Each row is a point on a landscape with many valleys, with its height.
A ball rolls from a point to whichever of its 2 nearest points has the largest drop for the distance, and stops where none of them is lower. Distance is the straight distance between rows; heights are no part of it.
<902> height 35: [ 42 134 128 110  93 123 146 104 111 116  88  72 103 122  90 137 149 177
 115  87 127 134 136 156 124 168 133 114  95 142 140 118 131 138 112 174
 136  88 181 167  94 118 116 109 142 168 165 144]
<1233> height 586: [130 143 150 117 103  92 204 119 130 148 124 189 107 166  93 156 151 162
 131 155 109 118 122 134 159 102 110 123 104 111 124 182 132 202 143 123
 148  92  72 116 154 199  85 108 110 127 141 123]
<593> height 318: [167 132 141 110 120  97 193 117 145 127 138 194  90 139 110 146 148 152
  86 138 113 104 112 149 123 123  99 136  92 143 115 102 105 145 112  98
 140 159  71 141 153 110 124 151 104  95 150 145]
<251> height 388: [147 198 135 142 140 165 108 158 146 169 122 144  99 138 110 117  77 145
 162 140 120 167 137  86 112 143 123  36 137  69 115  77 107 161 157 123
 143 189 123 105 166  97 116 128 104 139 152  84]
<775> height 138: [138  91 127 134 146 120 128 165 171 176 131 105 156 104 126  95 133 114
 128 111 180 101 123 131 159 171 131 141 135 109 154 129 141  75 129  83
 105  91 156 122 178 129 130 129 114  73 132  94]
<1143> height 508: [ 70 122 160 124 101 103 122 108 140 132  82 128 151 174 115 166 147 111
 126 148 110  39 143 161 169 131 124 104 130 147 140 178 106 122 172 179
 103  92 128  99 152 184 109 123 169 156 138 107]
<377> height 431: [137 151 130 141  99 146 128 130  98 140 120 126 105 157 125 137  85 113
 163 149 125 127 112 114 131  89 134  64 162  54 154 130 161 104 158 135
  88 151 126  94 133 161  96 110 174 151  99  86]
<696> height 359: [162 177  83 147 142 130 147 132 170 107 175 167  74 132 125 128 121 133
  74 147 128 131 123 158 112 155 111 118 121 124  96  99  95 148 124 102
 133 167  63 144 156  70 135 158  91 115 141 181]
<1316> height 251: [171 101 187 123 126 113 161 119 123  93 112 148 128 116 137 135 170 101
 129 150  88 121 121 133 140 114  96 172  92 147 131 157  88 121 111 114
 113  81  93  76 206 125 128 151 102 130 135  88]
<1136> height 76: [148  70 149 125 128 113 118 155 161 113  99 107 175 111 128 145 153 101
 114 117 157 116 153 129 151 195 126 171 110 148 158 148  93  83 112  87
 153  56 159 126 215 117 127 126 105  88 144  89]
<880> height 612: [ 95 136 137 121 109 122 213 108 119 119 108 172 118 118 106 137 136 202
 111 171 112 122 129 120 172 155 106 164  95 115 127 150 112 191 116 117
 155  53  95 127 129 185 118 127 120 158 139 121]
<431> height 291: [149 115  97 134 124 117 105 143 181 126 113  94 177 158 133 105 153 108
 121 132 149  82 105 143 124 147 134 169 131 138 117 174 135  89 140 100
 121  36  91 102 132 174 100 140 137 120 120 157]
<980> height 638: [117 112 181 128 139 175 111 116  79 145  61  99  98 163 126 143 110 143
 167 131  59 158  98 131 119  82 130 102 115 102 120 127 175 147 160 166
 103 139 147 119  89 148 148 147 142 152 129 100]
<473> height 552: [119 122 113 158 118  79 155 136 116 149 211 172 135  47 135  89  91 160
 120 156 181 124 123  52 174 108 115 165 154 106 140 128 113 139  91  77
 112 107 109  94 155 170 111  63  99 157  63 103]
<1313> height 579: [210 105 156 138 173 147  96 126 126 134 120 122 150 181 163 110 123  97
 171 132 116 149  91 114  98  67 136 127 123 144 100 122 132 111 122 142
  81 136 102  92 130 140 145 163 105 124 118 124]
<117> height 405: [106 141 116 113 100  87 183 144 138 163  99 130 141 155  84 124 122 178
 136  74 111 130 117 159  88 136 148 133 101 147 115 108 184 173  98 118
 154 140 113 176  97 106 102 114 124 134 188 111]
<901> height 489: [102 152  87 122 107 126 124  81 139 130 190  76  97  95 118  93 103 176
 156 132 162 120  77 139 123 120 121  83 136 136 129  94 114 103 139 198
 108 106 131 108  88 125  98 130 140 167 111 153]
<215> height 606: [142 156 118 152 158 141 149 129 119 158 169 137 114  99 137  78  97 155
 135 134 169 165 114  98 131 108 131 137 127  89 112  87 173 133 102 122
  82 133 106 135 110 142 147 123  98 140  86 113]
<1215> height 479: [ 75 145 105 136  99  99 111 109 138 145  74  99 143 199  98 136 133 136
 139 129  96  55 115 156 132 117 147  79 116 133 120 159 146 134 162 153
 102 111 106 108 109 166  77 117 174 160 142 155]
<173> height 488: [165 157  73 164 128 163  77 137 117 129 167 144 147 148 142 125  76 108
 130 135 175 147 136 128  87 152 128  90 186  69 116 138 149 124 129 116
 101 131 122 154  75 136 129 119 138 118  97 141]
<181> height 389: [ 97  92 122 120 125 164 102 112 141  78 159 125  95  77 142 116 140 132
  96 170 103  98 131 112 169 118  93 144 204 136 144 189  72  90 148 138
 156 132 182 131 122 153 119 125 177 117  66 158]
<1273> height 429: [103  89 123 139 105  99 110  91  72 108  68 162 182 142  97 153 117 170
 147 132  54 142 128 121 114 140 135 173 114 144 121 180 132 142 105  74
 146  84 140 155 114 105 102 104 140 127 119 115]
<376> height 701: [122  98 149 138 163 119 174 148 139 169 165 184 132  95 141 129 142 139
 126 114 165 163 137 131 181 128 137 146 143 137 154 149 127 150 107 125
 150 139 171 159 149 147 162 110  81  76 136 101]
<811> height 737: [ 86 143  74  99 117 140  84 172 173 132 130  67 148  90 130  91 128 124
 109 122 184 127 170  93 153 165 154 145 135 127 141  82 124  70 143 111
 151 123 171 117 137 123 116 122 141 136 136 141]
<219> height 276: [124 136  97 139 126 136  58 148  82 122 134 128 150 130 138 127  94  89
 165 124 142 190 162  73 106  86 179 132 164 126 159 146 162 121 103 106
 142 159 184 158 108 111 110  93 142 133  98 129]
<596> height 756: [113 116 150  93 107 151 135 143 139 110 120 125 150 108 135 138 112 123
 124 126 208 124 165 115 161 204 113 113 141 105 146 105  81  63 140 139
 140 116 211 117 161 147 144 127 134 122 136  68]
<45> height 770: [171 175 175 103 151 110 172 163 153 173 114 122 112 151 121  97 146 137
 113 112 142 158 155 105 108  92 141 156  59 111 106  61 179 162 102 120
 113 158  75  93 171 128 136 130  86 140 149 118]
<1236> height 349: [136 127 149 179 125 148 146 138 112 175 163 184  87 142 116 166 111 141
 140 128 102 197 122 166 126 121 114  88 178 125 131 161 139 196 117 155
 138 182 140 180 117 120 139 111 110  85 158 106]
<679> height 467: [124 122 144 126 114  98  98 106  92 105  53 165 160 174  95 172 136 129
 121 130  30  99 136 159  94 139 121 153  73 162 112 153 109 143 141  65
 164 155 100 116 140  84  95 120 140 136 164 118]
<98> height 603: [142 121 127 143 109 108 198  96  76 158 167 156 114  85 132  96 122 178
 149 111 103 174  98 114 128  95 137 157  99 108 118  88 185 146  78 139
  98 121 122 146  77 106 109 140 133 144 107  99]
<284> height 709: [116 141 179 107 112 135 150 130  98 124  84 144  99 127 125 183 165  66
  99 120 114 105 163 175 120 127 119 105 111 151 142 118 132 152 147 145
 146 195 131 153 156 100 163 132 136 107 161 116]
<789> height 553: [165 114 145 147 159 150  95 105 126 142 162 123  99 148 142 104 119 151
 160 142  79 145  67 112 129  55 143 128 150 172  98 112 102 110 136 187
 112 176 128 107 101 113 124 179 127 150 110 169]
<1019> height 424: [157 157 119 130 126 116 135  89  93  84 157 169 118 149 149 134 122 104
 111 154  89  90 118 144 102  82  99 124 111 144  89 122 114 127 130 144
  99 194  94 122  81  96 144 175 164 156  78 177]
<970> height 425: [112 171 112 128 127 151 116 131 132 165 133 117  95 155 106 120  94 139
 164 111 120 135  97  99 119 102 169  31 160 114 132  85 118 127 145 175
 150 196 161 136 108 106  99 127 145 147 153 126]
<336> height 752: [107 108 144  88 132 140 106 155 149 130 102 103 164 149 146 150 165  60
 111 122 143  67 139 107 161 128 155 164 144 172 141 144 112 113 152 113
 186 166 149 144 140 147 151 133 136 103 146 161]
<357> height 240: [129 134 164 124 145 195 103 135  88  57 105 147 126 139 175 180 138  63
  76 168  95 137 182 130 139 149 108 167 137 117 113 151 130 156 149 126
 147 166 133 140 125 153 206 145 141 114  90 149]
<553> height 716: [129 114 120 116 125 156 105 141 154 103 124  54 100 112 139 127 135  84
  82  99 165 118 136 174 120 166 126 114 151 104 152 132 159  57 160 159
  87  90 138 106 120 141 136 141 161 130 111 148]
<885> height 685: [148 151 188  96 133 157 143 153 114  96  94 121 127 146 152 164 153  84
 102 152 122  96 149 125 111 154 111 159  87 146  92  85 100 154 143 117
 165 178  90 123 141  79 191 170 116 151 149 123]
<1084> height 227: [ 99 130  71 121 124 105 185 135 123 172 176  98  91  43 106 107 169 121
  61 103 104 132 144 115 163  96 116 169 103 101 166  56 176 118 108  80
 109 147 142 143 130 108 132 111 157 104 123 145]
<1266> height 324: [144 187  80 113  99  86 164 144 133 137 174 161 119 107 120 112 136 111
 103 128 155 135 165 107 125  77 133 154 103 128 136  84 160 124 111  76
 130 162  80 117 161 113  95 112 121 131 133 150]
<999> height 271: [150 150 115 104 109 106 189 106 140 151 171 181 118 146 107 126 117 169
 131 112 172  84 114 159 121 126 114  83 101 146 116  83  99 133 122 137
 126 165  90 145 114 119 118 143 109 122 162 112]
<450> height 459: [146 127 143 154 138  88 119  79 134 109 154 151 131 163 134 171 157  83
  89 144  84  72 123 201 115  90  97 108 114 163 119 173 122 138 149 187
  82 154  88 132 123 131 135 161 156 117 116 170]
<982> height 524: [132  83 142 166 169 133  81 120 141 128  93 107 179 152 119 149 116 164
 125  89 144 164 114 154 107 209 137 127 110 167 127 149  96 141  86 122
 157  73 156 160 113 116 161 120  84 104 180 105]
<1109> height 569: [159 156 118 155 146 159 115  98 130  90 144 106  98 123 148 113  88 163
 135 116 153 190 119 166  87 183  86  73 129  92  85  90 106 130 114 178
  84 111 139 124 106  89 189 166  89 139 151 101]
<916> height 642: [159 147  99 121 168 130  99 105 126  41 146 127 108 103 152 112 119 124
 125 155 119 141 142  93 117 157 110 154 116 161 106 107  55 126  98 122
 153 152 122 103 152  30 165 163 117 161 116 145]
<837> height 205: [112 178  96 132 132 137  88 141 126  78  92  83 100 138 128 143 144  81
  96 134 107 165 173 160  88 157 155 138 110 127 131 124 155 127 137 140
 127 111 108 104 114  99 126 134 139 175 133 177]
<1252> height 663: [177 149 154 132 177 161 130 132 124  72 118 135 104 136 161 114 114 130
 139 154 111 150 116  91 123 132 111 146  97 127  90  89  84 150 113 125
 119 181 100 100 157  77 189 167  73 155 125 128]
<1029> height 581: [107 165 124 131 120 107 165 134 150 153 173 133 120 114 120 119 121 168
 164  99 173 181 135 138 118 120 144 103 113 152 153 135 132 180  86 172
 145 101 124 145 125 126 113 101  76 156 160 105]
<184> height 150: [107 113 122 139 163 147  88 135 132 147 192 125 125  95 137 101  87 168
 183 147 156 166 102  54 167 111 156 112 189 127 130 134  79 127 124 150
 159 141 186 125 124 131 118 105  95 147  94 130]
<985> height 116: [120  78 134 143 159 124 134 153 139 210  94  87 159 115 119  69 109 154
 149 102 115 143  87  83 156 131 165 151 116  99 128 110 175  97 106  86
  96  94 188 123 138  95 148 134 122  73 114  98]
<1314> height 750: [148 149 139 111 140 126 132 165 136 148 108 100 135 116 136 116 155  71
 106  90 166 151 173 156  99 138 145 159  76 115 132  87 200 115 110 108
 108 134 108 123 165 109 158 136 103 107 152 107]
<430> height 278: [117 162 131 127 163 170 129 145 111  91 126 180 135 138 163 135 119 113
 108 163 142 147 158  87 138 132 124 161 143 114 119 126 137 164 132 114
 147 184 124 152 109 177 175 132 114 143  93 137]
<825> height 350: [157 169 120 144 142 142  69 159 144 154  93 142 178 167 113 139 100 118
 183 113 119 157 164  71  93 149 165  66 127 122 141 127 104 180 129 100
 178 164 124 120 148 107 110 111 112 142 168  84]
<842> height 499: [188 123 134 158 114  86  79 112 112 115 100 190 169 161 107 184 122 121
 147 140  78 112 149 154  98 142 107 116 111 160 112 189  80 163 129  62
 138 121  67 112 166  99 109 115 124 103 168 100]
<1134> height 367: [104 140 119 126 134 149 122 169 139 171  73  95  91 161  92 121 136 127
 126 135 101 139 122 116 134 137 143 118 100  84 125 112 186 131 160 104
 129 113 117 126 134 139  98 138 140 133 145 161]
<731> height 619: [161 151  77 151 167 110  56  82 128  75 141 118 153 138 131 134 128 126
 133 149 123 163 139 129  93 133 131 151 120 190  99 145  90 120  89 133
 138 105 113 128 108  80 134 156 137 165 117 179]
<1009> height 755: [117 152 109 117 126 149  77 151 144 102 119  95 159 132 139 123 109  87
 147 120 195 122 163  97 133 162 167  81 181 104 164 107 111  76 151 136
 142 143 193 110 150 149 123 117 158 131 130  97]
<323> height 157: [113 118 152 142  86 133 127 111  90  99 111 150 111 106 118 180 118 133
 126 109 121 159 150 197 119 183  87  73 140  92 143 142 113 120 143 138
 104 124 178 143 145 112 147 106 141  87 143  71]
<391> height 193: [142 100 162 121 144 163  91 118 103  66  87 121 124 125 158 154 147  53
 107 155  79 101 150 139 123 136  94 148 148 126 133 151 110  83 148 125
 114 150 154  93 143 100 158 158 175 130  88 106]
<248> height 580: [120 126 129 169 123 115 147 127  98 152 252 141 100  62 154 105  79 132
 126 115 202 178 124  90 150  99 121 129 166 100 131 124 144 132  86 137
  98 133 128 131 142 160 134  74 103 130  65 125]
<649> height 490: [144 161 135 137 121 122 142  87 131 118 143 111 102 154 140 148 138  90
 121 118 143  93 129 202 100 115 104  77 110 139 111 128 118 129 148 204
  63 135  92 103 123 123 153 156 135 152 139 133]
<749> height 204: [146 101  98 131 148 141  50 137 158 126 166  70 156 105 147  64  99 156
 182 147 162 140  96  58 126 104 144 133 161 158 132 136  95  89 128 131
 127  91 135  98 114 115  97 113 113 150 102 148]
<7> height 399: [133 144 125 116 116 158 143 178 128 156  81 134  92 162 109 121 114 118
 129 157 100 104 134 113 130 127 111  93 135  43 118  80 160 114 178 101
 112 170 112  94 143 149 102 136 167 140 124 114]
<1301> height 428: [ 95  82 161  95 136 179 146 123 107 109 129 110 107  97 151 131 157 117
  89 142 109  58 113 116 174 128 104 149 164 111 143 127 128 106 161 138
 145 140 169 168  92 157 169 137 179 118  79 154]
<563> height 456: [ 68 177 107 121 140 148  93 107 170 124 133  71  70 128 102 108 119 158
 134 138 128 125 103 134 137 126 160  63 158 135 126 108 105 138 154 204
 158 133 161 128 106 127 119 135 139 151 148 176]
<1100> height 682: [143  92 121 152 176 103 120 159 166 190 181 146 190 110 155  97 124 147
 141  83 190 150 113 110 157 123 181 156 147 147 128 154 161 135 100 114
 124 115 146 142 103 143 156 116  74  71 118 125]
<1360> height 718: [ 76  88 136 113 153 141 132 152 135 147 136 113 106 100 136 137 153 121
 105 113 142 174 136 117 185 125 150 140 149 134 170 162 142 142 123 140
 158 130 206 183 135 156 151  97 106  68 133 156]
<12> height 592: [150 150 108 155 157 163  76 101  92  93 122 123 119 138 139 128  85 135
 138 133  89 184 120 158  64 148 110 100 137 107  83 111 130 137 118 140
 110 149 129 143  75  72 174 162 127 146 130 132]
<946> height 444: [ 86 137  84 140  83  78 151  98 124 157 108 142 166 180  90 132 125 181
 143  80 111  77 103 176  97 141 148  96 112 158 101 127 148 142 116 138
 117 127 111 160  61 129  86 118 164 141 155 142]
<913> height 697: [128  94 160 132 146 163 163 134 146 115 130  82  91 101 144 126 155 118
  85 127 140 139 118 160 146 151 108 149 106  90 147 121 141 115 140 150
  86  71 122 127 138 146 148 138 123 109 127 148]
<91> height 362: [ 91 119 145  98 126 123 130 154 117 143  58 126 148 174  99 151 125 141
 124  97  77 119 122 127  98 128 153 144 102 162 123 106 161 156 115 100
 182 204 154 189  96  84 126 124 126 114 178 118]
<1239> height 647: [181 126 138 108 146 117 178 146 158 181 143 113 141 153 137  98 145 136
 115  97 168  93 100 145 104  93 141 149  99 100  90  90 206 131 139 126
  90 124  80 120 102 188 124 146 121 103 122 156]
<254> height 254: [115 159 115 139 100 107 117 135 115 147 147 192  98 118  90 171 123 113
 130 163  97 165 146  99 143 106 127 122 144 128 153 164 111 171 113  86
 173 124 115 138 196 102  75  91 113 119 141 140]
<401> height 539: [103 113 146 131 116 132 146 102 160 114 129 158 123 137 119 149 157 130
  97 186 116  35 136 159 179 142  73 137 146 147 123 187  54 121 162 159
 133  82 101 103 152 182 108 150 162 145 112 131]
<771> height 526: [101 126 145 109 128 136 153 118 166 103 154 149 126  99 143 132 175 131
  91 173 155  41 132 120 178 137  99 166 154 182 123 136  40 137 157 151
 168 148 110 128 140 152 147 139 140 144 117 164]
<122> height 571: [120 109  88 148 109 107 158  87 103 137 192 151 108  77 119 119 133 171
 120 134 102 159  87 135 142 108 133 141 140 153 138 119 121 143 107 140
 146 126 133 172  95  94 105 133 127 118 103 170]
<1055> height 279: [136 129  91  97  79  79 170 143 117 129 167 136 133  70 146 115 162  75
  93 102 141 115 168 133 132  78 133 188 103 116 163  98 189  86 114  82
 107 133 115 126 160 134 111 113 151 113 104 126]
<569> height 493: [111  65 116 134 147 118 153 129 149 109 154 130 185  90 168  82 141 181
 109 158 146  93  90  74 172 118 131 193 147 122 134 165 114 130 136 106
 135  81 139 124  88 200 122 104 125 117  67 152]
<404> height 494: [ 91  90 142 102 132 129 135 146 117 167  89 143 150 162 131 107  93 158
 198 119 110 101  84  69 161 112 163 108 145 122 125 126 134 103 141 125
 136 165 190 130  85 131 127 143 129 116 124  97]
<1372> height 462: [140 178  93 163 108 158  76 116 109 118 128 104 107 142 132 143  83  82
 122 129 149 161 137 155  83 129 144  40 178  60 140 136 145 120 146 155
  93 129 115 103 121 120 115 108 158 135 131 122]
<922> height 391: [107 117 126 124  73  83 150 104  76 128 107 172 186 142 114 136 105 173
 178 119 129 136 131 116 115 114 141 141 132 124 140 172 154 142  97 112
 127  94 149 146  95 139  99  90 141 151 113  73]
<263> height 495: [116 137 143 110 136 153 177 126 156 106 154 103  91  76 148 104 160 156
 102 143 170  55 105 114 156 137  96 138 140 133 116  77  82 118 151 168
 125 145  93 126 123 143 156 139 116 154 119 152]
<139> height 518: [167 186 126 138 136 149 108 142 176 101 128 116 124 163 142 149 140  78
 129 139 155 128 161 156 120 149 124  76 116 140 123 123 103 143 145 166
 123 122  71  89 175 135 139 141 108 140 155 138]
<56> height 333: [141 132  98 145 130 138 116 146 135 146 124 118 118 143 110 113 128 129
 125 158 114 129 111 117 123 123 123 152 132  84 118 158 166 138 143  89
 114  57  75 124 123 161  87 123 138 134 112 176]
<1186> height 528: [178 168 165 154 107 106 116 134 124 116 101 156 136 163 132 165 121 127
 149 141  79 175 167 149  87 108 117  96  93 161 117 151 108 205 125  94
 155 152  62 108 163 114 122 120 100 134 183 105]
<939> height 160: [110 166 129 119 140 139 101 111 113  81 124  64 101 117 140 126 133 123
 132 111 149 213 158 141  76 110 157 133  93 157 135 107 157 134  88 180
 111 111 143 135  97 101 137 126 119 192 138 154]
<309> height 302: [103 134 112 171  96 108  97 118 107 153 136 159 103 139  77 175 109 145
 156 119  80 180 137 139 105 122 138  90 168 149 134 176 120 187 100 134
 160 120 138 169 133  85  86  82 121 126 157 131]
<161> height 735: [ 96  90 166 104 151 145  97 156 149 134 108  67 127 132 150 122 153  93
 140 119 120 127 108  97 168  82 175 147 143 168 166 161 143 117 147 157
 147 142 172 139 133 146 152 126 118  96 126 173]
<714> height 525: [ 94 100 161 120 140 129 115 120 150 180  68 100 131 179  98 126 108 168
 196 111  69 102  64 112 148 136 140  66 120 139 117 140 100 130 156 157
 129 116 164 118 131 127 114 140 109 129 168 107]
<1040> height 641: [176 144  89 139 156 114 101 115 129 103 140 119 179 144 143 116 136 112
 135 101 171 151 136 151  71 131 156 170 106 178 115 131 160 131  86 124
 134 117  91 151  73 120 147 143 118 122 131 164]
<938> height 137: [125  80 144 106 132  98 137 111 142  96 111 106 157  89 132 135 172 128
 118 127 150  89 120 124 151 146 125 169  96 198 171 123  64  94 106 132
 159  91 159 122 163 101 128 139 116 113 137 120]
<935> height 461: [ 98 107 151 100 141 170 152 118 123 101 140 101  47  72 138  96 147 133
 109 143 116  62  97 119 150 121  83 116 167  92 121  91 105  84 161 163
 110 161 155 121 113 103 144 152 169 141  84 132]
<194> height 542: [141 177 137 131 123 156 104 110 148  65 150  95  99 136 163 134 118 110
 119 147 169 182 168 130 127 164 110  95 140 124 103 117  88 138 120 185
 111  93 131  92 167 127 164 137 101 153 137 125]
<1307> height 174: [ 97 116  93 108 134 108 131 160 142 195 121  82 131  75 110  78 140 117
 116 109 112 136 137  72 172  98 152 176 107 123 159  78 166  88 112  46
 118 156 188 126 158  87 134 108 146  92 122 123]
<803> height 218: [135 146 112 131 104 131 157 113 145 134 137 177 134 135 108 148 111 158
 134 125 181 105 127 173 125 198  85  73 136 111 130 126  96 135 133 127
 132 113 125 148 130 132 144 131 116 107 157  84]
<1257> height 543: [106 110  85 154  94 120 164 106 113 157 218 168  93 111 118 146 128 138
 114 125 131 139  99 147 167 107 114 104 176 122 141 168 155 158 128 156
 134 114 125 169  95 170 101 103 149  89 102 168]
<378> height 101: [ 82 150  99 107 126 106 123 106 107 110  91  80 105 104  97 113 134 169
 140  92 114 144 128 142  91 141 160 137  83 169 136  80 135 126  94 145
 160 131 151 155  86  49 116 136 121 188 164 151]
<1229> height 314: [111 161 120 119 118 128  81 144 107 116  68 121 167 169 128 137 120  97
 177 132 108 159 168  72 116 109 175 118 120 149 152 153 142 140 119 110
 160 133 139 113 139 126  89 102 130 173 138 121]
<790> height 303: [119 145 108 135 115 141 115 179 160 142 143 161 105 110 113 135 139  88
 112 157 127 123 173 100 177 141 112 122 175 104 157 141 109 113 148  86
 156 140 126 123 206 126  88 109 138 110 125 121]
<588> height 691: [127 139 112  65  99 107 135 169 143 142 106  89 130 139 139  81 154 104
 113 138 119  65 142  79 116  74 147 176 103 122 117  56 159  76 160  89
 133 159  93  91 111 127  89 138 163 164 124 161]
<772> height 660: [123 105 209 125 149 164 162 134  97 136  74 110 111 134 144 143 144 147
 148 140  96 165 129 143 149 103 116 139  98  86 129 156 177 185 150 153
 102  92 116 114 127 201 166 126 109 118 138  85]
<1080> height 669: [130 113 114  87 135  85 170 165 160 181 129  91 153 130 140  69 143 154
 114 119 133  80 108  71 144  71 154 188  94 111 103  94 182 128 133  94
 124 130  94 105 119 168 108 125 136 115 116 159]
<89> height 196: [124  64 175 127 140  91 130  78 108 112  84 131 156 126 114 149 157 126
 154 111  68 100  91 152 128 123 122 161  87 179 130 164  78 107 107 135
 120  90 142 114 169 100 130 144 114 109 150  99]
<287> height 717: [ 90 131  86  82 111 138 137 173 122 132  90  80 112  95 119 107 132 108
 100 131 127  91 159 118 122 169 137 167 116  96 127  60 149  66 146 101
 142 126 140 120 114  86 112 148 166 180 129 134]
<1072> height 299: [153  96 177 119  84  99 177 115  83  99  92 133 135  98 150 135 139 114
 152 128 101 129 132 157 114 125  92 153  87  89 135 137 145 106 126 118
  70  69 109  64 182 133 129 132 131 138 121  50]
<102> height 730: [104 128 137 102 116 112 164 133 116 138 118 121 111 109 123 154 175  80
  94  69 139 125 154 174 110 122 145 147 102 146 159 111 191 135 113 139
 138 146 138 190 118 120 157 125 128  92 160 143]
<1223> height 680: [131  97 205 137 160 182 161 158 137 136 113 117 118 121 155 126 139 127
 110 139 162 143 133 137 170 172  96 151 125  64 132 127 146 136 152 151
  87  88 128 109 149 205 193 123  98 103 129  86]
<809> height 206: [101 131 155 111 148 143 134 126 120 109 173 166 116 103 154 127 114 119
 169 149 154 123 120  81 195  94 134  95 194 133 150 135  60 120 150 166
 156 201 186 103 152 165 147 105 124 137 100 103]
<322> height 247: [122 113  92 132 141 131  44 123 174 121 112  48 172 163 133  98 112 143
 160 133 147 120 124  93 120 139 157 123 151 152 128 172 112  99 134 127
 123  31 131  99 116 151  95 117 126 160 125 169]
<704> height 736: [115 120 130 107  97 151 129 157 132  95 110  95 126 106 129 172 130  70
  76 102 181 123 188 180 124 221 110 116 138 109 131  89 119  56 151 150
 121 117 173 128 151 109 157 131 153 116 154 107]
<734> height 515: [147 113 109 160 111 128 118 108 115 131 185 156 142 129 136 157 111 111
 132 100 161 159 131 168 116 122 132  91 176 132 142 176 145 117 121 151
 103 104 144 166  95 163 126 110 136  90 100 144]
<155> height 664: [207 124 107 155 160 104 130 133 151 166 196 190 181 149 140 113 111 137
 126  94 190 152 129 135 102 128 157 152 158 150 100 136 154 150  99  96
 126 145  85 159 100 125 144 135  88  83 130 130]
<1049> height 344: [110 124 112 133 117 162 147 161 160 115 161 142  53  99 133 128 154  93
  82 159 106  80 135 113 175 102  90 143 183 104 143 151 109 103 160 108
 149 171 107 122 158 151  94 120 159 104  93 152]
<1142> height 522: [123 103  93 139 133 120 128 137 146 119 185 171 163  79 153  98 121 146
 114 152 198 116 134  90 166 149 106 160 179 120 144 155  89 101 133  81
 137 113 131 136 127 178 119  99 121 110  80 131]
<256> height 463: [109  83 126 111 136 142 143 119 109 132 112 126 153 124 136  90 129 165
 151 148 120  79  77  99 157 120 127 153 128 114 127 131 125 109 137 126
 123 104 150 140  80 164 129 148 145 131  95 132]
<836> height 498: [140  82 168 134 157 120 113 109 116 111  60  95 191 137 125 151 124 157
 136 103 115 148 107 152  95 179 143 187  59 158 129 118 135 147  78 108
 172  95 147 144 123  90 163 133  86 111 171  51]
<705> height 615: [149 105 145 152 148 162  85 115  93 138  83 142 109 156 127 153 118 133
 124 131  32 143  94 164  90 132 102 107 129 103  90 134 143 136 158 118
 110 161 119 141  87 110 154 160 149 109 124 141]
<220> height 319: [117 143 109 110 131 145 139 139 125 135 102 179 144 168 111 138 118 144
 103 146 115 109 138 124 122 143 135 147 127 127 115 122 140 165 141  79
 179 173 118 171  85 148 131 137 130 126 141 151]
<779> height 624: [197 142 123 127 113  99 135 143 140 143 122 167 168 183 133 132 136  85
 128 115 156 100 129 158  83 107 130 119 113 105 102 129 170 122 141  92
  99 133  70 107 138 165 104 134 137  90 125 126]
<411> height 602: [220 108 136 131 132  91 115 123 103 120 113 155 165 164 137 124 119  85
 165 116 118 127 112 142  71 105 123 128 108 125 107 117 132  84 130  96
  84 156  96  90 139  90 118 155 137 100 117 108]
<100> height 607: [ 97 144  99 146 103  92 133 138 126 187 243 108 120  59 122  97  91 149
 153 114 206 187 139  78 143  95 147 125 131 148 162 120 139 156  81 147
 134  99 142 113 146 122 105  58  82 146 128 129]
<76> height 347: [128  93 135 111  62  92 161 104  68 109 122 161 158 111 121 139 124 137
 144 106 139 122 132 155 119 143  95 131 117  88 145 145 166  89 116 116
  72  62 143 129 127 152 114  99 169 115  96  75]
<497> height 104: [ 93 101 140 140 119 136 104  98 118 119 113 100 100 119  99 144 120 156
 114 119 122 172 115 151 132 175 109  86 142 100 139 157 103 105 135 147
 111  80 203 156 125 125 118 107 138 114 138 125]
<399> height 521: [144 131 103 126 148 129  94  99 177 125 159  70  94 120 123  72 119 143
 153 140 113  80  73 121 107  80 118  87 159 157 108 115  80  77 161 177
 102 145 117  67 116 106  88 162 156 174 111 160]
<1128> height 558: [146 164 155 132 111  90 168 124 138 149 126 178 138 188 111 160 146 151
 144 128 101 145 145 154 108  73 144 125 108 185 115 174 132 220 125 152
 152 146  73 132 130 162  98 111 106 148 157 128]
<601> height 387: [157 147 101 124 116 140 127 130 111  89 151 183 112 131 143 135 141  69
  92 173  81 112 134 112 129  79 108 153 150 119 122 155 129 114 137  80
 131 190  90 134 132 138 108 147 168 125  62 184]
<489> height 550: [127 130 135 141 161 121 121 106 160 145 131 130 146 144 108 136 132 160
 150  92 143 137 119 158 115 158 154 103 113 207 129 136  93 162  99 177
 166 115 133 167 102 112 150 149  96 131 177 132]
<1251> height 464: [136  82 154 154 131 123 107  85  62  89  83 136 180 118 121 164 117 167
 119  97  57 164 133 192  71 173 108 165  91 145 104 146 141 150  90  93
 137 111 129 158  82  96 153 121 135 127 140  92]

For each start below, name the point where the ball stops.
<401> | <391>
<811> | <219>
<1233> | <1136>
<982> | <1136>
<98> | <184>
<789> | <219>
<553> | <254>

Call two points neighbours if one is among the 2 nearest of the other. Go from one point of each pair to the other, from neighbour to neighbour, staying as low as possible. Name the highest point that can't be avoided.
<254> and <184> | <181>
<985> and <1136> | <775>
<219> and <254> | <173>
<184> and <391> | <1301>
